The views of a scene show one set of named points, each view turned or mirrored, and shifted as a whole, with a little noise and some points left out.
In the rows, 128 means zero.

Scene 1
View 1
rabo: [ 98 181 141 109  99 118 130 105 182 137 124 136 106 121 142 128 132 102
  73 132 177 125 140  80]
Fod: [ 97 148 147 117 128 115 138 119 155 155 111 110 107  96 150 133 132 104
  93 132 153 129 115  84]
Lufi: [108 161 171 124 102  99 120 131 151 173 118 135 125 124 136 123 140 114
  84 154 145 122 121  94]
dugin: [104 149 193  94 109 106  94 126 147 181 147 119 112 112 122 155 121 146
  86 125 143 108 122 143]
ropot: [ 94 144 170 107 133 124 138 113 155 177 159  91 106  79 134 137 127 117
 102 114 149 128 101  93]
bube: [103 145 158 106 109 102 127 139 146 159  95 130 118 114 133 134 125 106
  93 156 147 128 121 113]
kom: [108 151 158 150 152 108 150 114 150 201 121 108 104  86 184 117 162  99
  88 129 137 121  83  36]
Talo: [ 91 129 137 128 102  85 167 106 176 162 103 125 130  92 149 134 106  45
  98 148 160 143 132  57]
Lole: [ 95 156 152 102 102 114 109 123 155 122 106 116 113 119 124 145 119 124
  87 136 163 124 148 124]
fipo: [ 96 184 130 101 114 127 142 106 181 136 121 132  95 112 148 126 137 100
  77 129 179 129 128  75]
nipe: [ 98 163 172 126 125 128 123 109 158 163 163  92 109  94 139 126 146 135
  89 114 154 122 112  78]
Kadu: [ 97 154 158 127  92 104 114 116 160 130 113 116 128 121 129 136 123 112
  84 140 160 126 152  97]
sapu: [ 94 126 189 127 106 107 111 122 139 159 152  79 135  92 111 141 117 131
 106 127 139 128 128 115]
Vubor: [ 90 156 153  64 108 129 120 127 160 131 131 113 100 103 107 151 107 128
  98 128 168 130 132 151]
vul: [ 90 116 155 153 140 118 140 131 123 138 104  58 130  77 138 122 135 112
 120 138 134 144 112  76]
Vop: [ 92 111 154 156  99  79 140 116 150 146  88 101 149  98 141 137 108  68
 102 153 145 139 145  70]
gupa: [ 90 147 161 154 109 113 141  91 170 149 158  82 130  88 140 123 132  98
  95 117 160 135 132  44]
tiz: [107 164 153  84 153 132 104 136 136 158  98 118  75 107 157 149 147 155
  81 120 148 107 102 132]
View 2
Vubor: [118 146 120  90  92 128 136  78  81 119  98  39 136 148 123 145 124 127
 111 129 119 172 129 104]
ropot: [120 103 118  92 128 104 128  74  91 135  97  90 161 122 117 118 130 151
 128 113 112 127  97  85]
Kadu: [104 139 121 132 112 114 127 103  94 147 135  62 160 122 120 143 173 135
  94 108 132 156 125 125]
bube: [ 96 129 123 120  88 135 153  92  96 144 134  66 165 145 123 132 157 140
 120 120 124 122 130 124]
kom: [116  83 123 121 144 119 136  79 118 157 134 151 168 122 113  98 177 160
 138 101 112  79  98  96]
tiz: [144 126 132  93 102 158 117  94 106 123 127  77  97 163 139 118 137 140
 141 126 112 109 124 108]
vul: [123  98 104 132 130 122 114  98  74 197 101  87 181 137  98 144 147 169
 154 101 134 114  92 128]
dugin: [113 129 134  86  92 110 122  99  90 113 129  32 146 119 147 113 121 141
 109 124 112 125 108  97]
Talo: [ 94 115 109 144 116 120 172  47  92 158 127 110 222 127 105 134 200 154
 103 116 118 150 116 116]
gupa: [110 107 111 127 157  82 117  85  95 161 108 111 182  98 103 133 171 149
 103  94 126 152  95  96]
Vop: [100 116 108 155 111 119 143  80  76 182 137  75 223 122 112 143 192 166
 110 110 130 139 105 137]
rabo: [103 139 123 123 126 116 142  84 114 127 128 102 142 128 115 136 183 121
  89 109 123 166 138 107]
sapu: [110 115 119 103 112  94 111 105  74 153 111  38 176 109 124 131 122 153
 118 108 126 131  92 106]
Fod: [118 117 117 120 121 128 137  78  99 148 119 100 159 138 114 129 165 147
 124 113 120 130 115 110]
fipo: [112 134 121 120 130 125 147  73 115 128 117 118 134 139 108 137 181 123
 100 111 120 165 139 104]
Lole: [117 147 122 118 102 129 125  96  89 138 125  48 141 140 125 147 157 132
 103 118 129 163 130 124]
Lufi: [ 84 125 130 119 103 114 145 109 109 140 146  79 159 123 124 121 161 134
 109 107 126 113 127 116]
View 3
ropot: [152 141 140 115 148 114 130 137 151  94 151 149 129 127 179 124 110 127
 153 124 118 126 149 170]
kom: [164 138 144  83 146  74  93 124 164  90 205 166 136 166 155 148  94  79
 147 133 103 112 164 178]
Talo: [168 110  96 134 129  76 116 120 204 154 182 156 128 169 147 128  95 123
 166 127 122 147 198 142]
nipe: [136 148 128 121 160 106 124 126 134  80 172 135 122 130 169 128 112 125
 162 124 119 109 157 187]
tiz: [145 169  80 109 177 111 116 158 126  91 178 165 111 110 185 157 113 110
 123 138 149 113  97 151]
Vubor: [136 146  75 151 162 126 146 152 147 119 145 137 110  95 181 127 118 162
 150 118 154 138 123 137]
gupa: [143 132 129 131 145  93 121  98 151 104 165 132 125 156 148 118 109 127
 174 127 111 116 207 185]
vul: [148 133 152 121 141  85 103  86 122 117 144 161 107 130 136 146  94 106
 140 156 133 137 172 135]
Lole: [128 145  62 157 163 101 128 132 139 126 170 142  99 112 169 138 110 145
 158 137 155 127 146 146]
Lufi: [127 128 102 142 148  73 114 141 157 114 213 147 111 117 173 148  86 125
 176 134 134 125 142 164]
fipo: [150 147  61 128 170  99 122 132 171 110 194 125 129 148 141 133 120 131
 151  98 129 118 159 159]
dugin: [126 141 106 145 150 112 138 164 140 104 168 158 106  95 220 132 102 143
 170 148 142 123 122 175]
sapu: [124 131 140 149 139 104 132 124 127 110 145 151 104 103 189 126  97 141
 174 155 137 129 158 168]
rabo: [138 143  58 142 166  94 125 134 168 114 201 125 121 142 152 133 114 138
 167 107 132 117 164 167]
Fod: [153 140 101 120 154  93 114 127 157 115 176 153 121 140 156 140 106 116
 147 129 130 127 156 152]
Vop: [148 111 107 151 126  67 110 100 166 158 172 165 104 150 152 139  85 120
 172 162 137 144 202 141]
bube: [139 128  90 142 146  82 116 142 160 131 191 157 108 114 170 150  91 126
 158 138 147 139 135 137]
View 4
gupa: [147 175 113 119 145 133 162 140 134 128  64 132  83 123 111 102  83 147
 155 115 129 115 142 144]
Lole: [125 139 125 107 139 142 137 116  67 110 121 132 140 158 130 107 111 143
 140 123 137 128 142 100]
nipe: [140 197 105 108 129 122 149 112 114 124  78 138 116 121 131 109 106 129
 143 102 111 139 148 130]
bube: [132 157 139 122 160 131 160 110  82 117 128 122 115 161 131 118 106 126
 129 109 154 157 145  90]
dugin: [115 174 128  98 115 127 145  90  70 153 113 143 137 151 162 139 115 123
 155 102 128 153 158  99]
rabo: [138 155  90 128 148 124 149 104  87  88  97 135  98 167 106 105 107 139
 144 128 131 118 139 106]
Talo: [133 146 135 138 170 137 205 118 119 115  98 110  55 161 104 107  67 154
 141 130 170 127 130 108]
vul: [144 178 168 107 165 146 169 158 132 127  99 107 126  99 130  86  87 142
 117 100 144 155 137 129]
Kadu: [137 139 121 119 157 136 137 132  84 119 108 134 117 159 125 112 104 140
 151 121 145 121 147 107]
sapu: [130 169 152  96 122 144 142 130 100 165 101 140 126 125 146 126  96 135
 153 102 135 147 153 125]
kom: [146 218 104 133 186 101 203 117 147 112  69 105  84 124 139  98 100 117
 124  88 132 155 147 114]
Vop: [138 134 157 128 186 145 182 157 116 138 103 111  87 149 125 107  75 151
 148 117 177 128 140 112]
ropot: [127 198 126 103 114 129 176  96 113 132  87 129 108 119 133 112  92 136
 135 105 119 153 143 124]
Vubor: [113 152 136  96  95 148 141  82  57 112 129 139 142 151 124 114 105 148
 134 128 126 145 136 102]
Lufi: [144 169 119 129 167 119 145 117  94 123 112 133 100 163 132 128 113 113
 142 102 146 153 156  97]
View 5
tiz: [149 174 112  78 111 142 163 131 118 112 130 129  55 156 108 121 129 157
 130 130 129 128 119 154]
dugin: [153 148 121  95  87 133 164 119 128 130 175 112  75 138 120 151  90 154
  85  92 152 117 108 145]
Fod: [163 143  98 103 134 130 156 121 133 136 150 120  86 135 118 118 124 147
 120 130 180 167 141 118]
Lufi: [157 142 114 109 131 149 175 113 140 164 187 129  75 126 123 133 113 143
 124 117 177 129 134 109]
Vop: [185 138 103 117 160 132 165 115 175 156 177  81 117 132 152 120  94 121
 106 136 200 178 159  91]
Kadu: [152 142 116 117 135 142 157 100 167 159 170  94  75 112 132 141 106 144
 120 115 168 164 127 122]
Lole: [151 161 114 108 124 139 147  96 163 147 154  93  63 118 121 141 103 149
 112 119 144 158 120 136]
sapu: [167 129 128  98 101 132 169 118 146 124 170  94 115 133 109 166  84 150
  89  95 175 151 142 132]
Vubor: [150 170  99 101  97 123 127  86 146 134 144 107  62 119  95 145  94 156
  79 110 134 153 115 143]
vul: [183 140 118  89 142 137 178 130 152 114 138  99 138 149 100 141 107 141
 122 138 185 185 183 111]
rabo: [141 135  97 125 135 132 140  98 143 165 162 121  52 103 124 123 134 154
 129 116 177 174 114 120]
ropot: [162 121 101  99 101 116 152 130 108 116 152 129 102 137 100 137 117 160
  96 100 192 166 136 130]
kom: [169 113  98  98 144 132 183 159  99 129 161 151 105 157 125 102 151 146
 147 131 219 159 157 103]
gupa: [158  95 109 121 133 122 156 123 137 139 162 107 113 113 119 141 127 155
 122 103 220 205 146 114]
nipe: [148 113 116 102 110 131 164 127 117 126 153 127  93 126 100 148 129 165
 125  98 190 169 133 135]
fipo: [142 139  87 121 138 128 132 100 133 157 147 130  53 109 114 114 144 155
 132 125 177 182 121 120]

Which points are out of place in each view (at most two, in the order of its rows)? Write none if all are in place.
view 1 | dugin
view 2 | none
view 3 | none
view 4 | none
view 5 | ropot
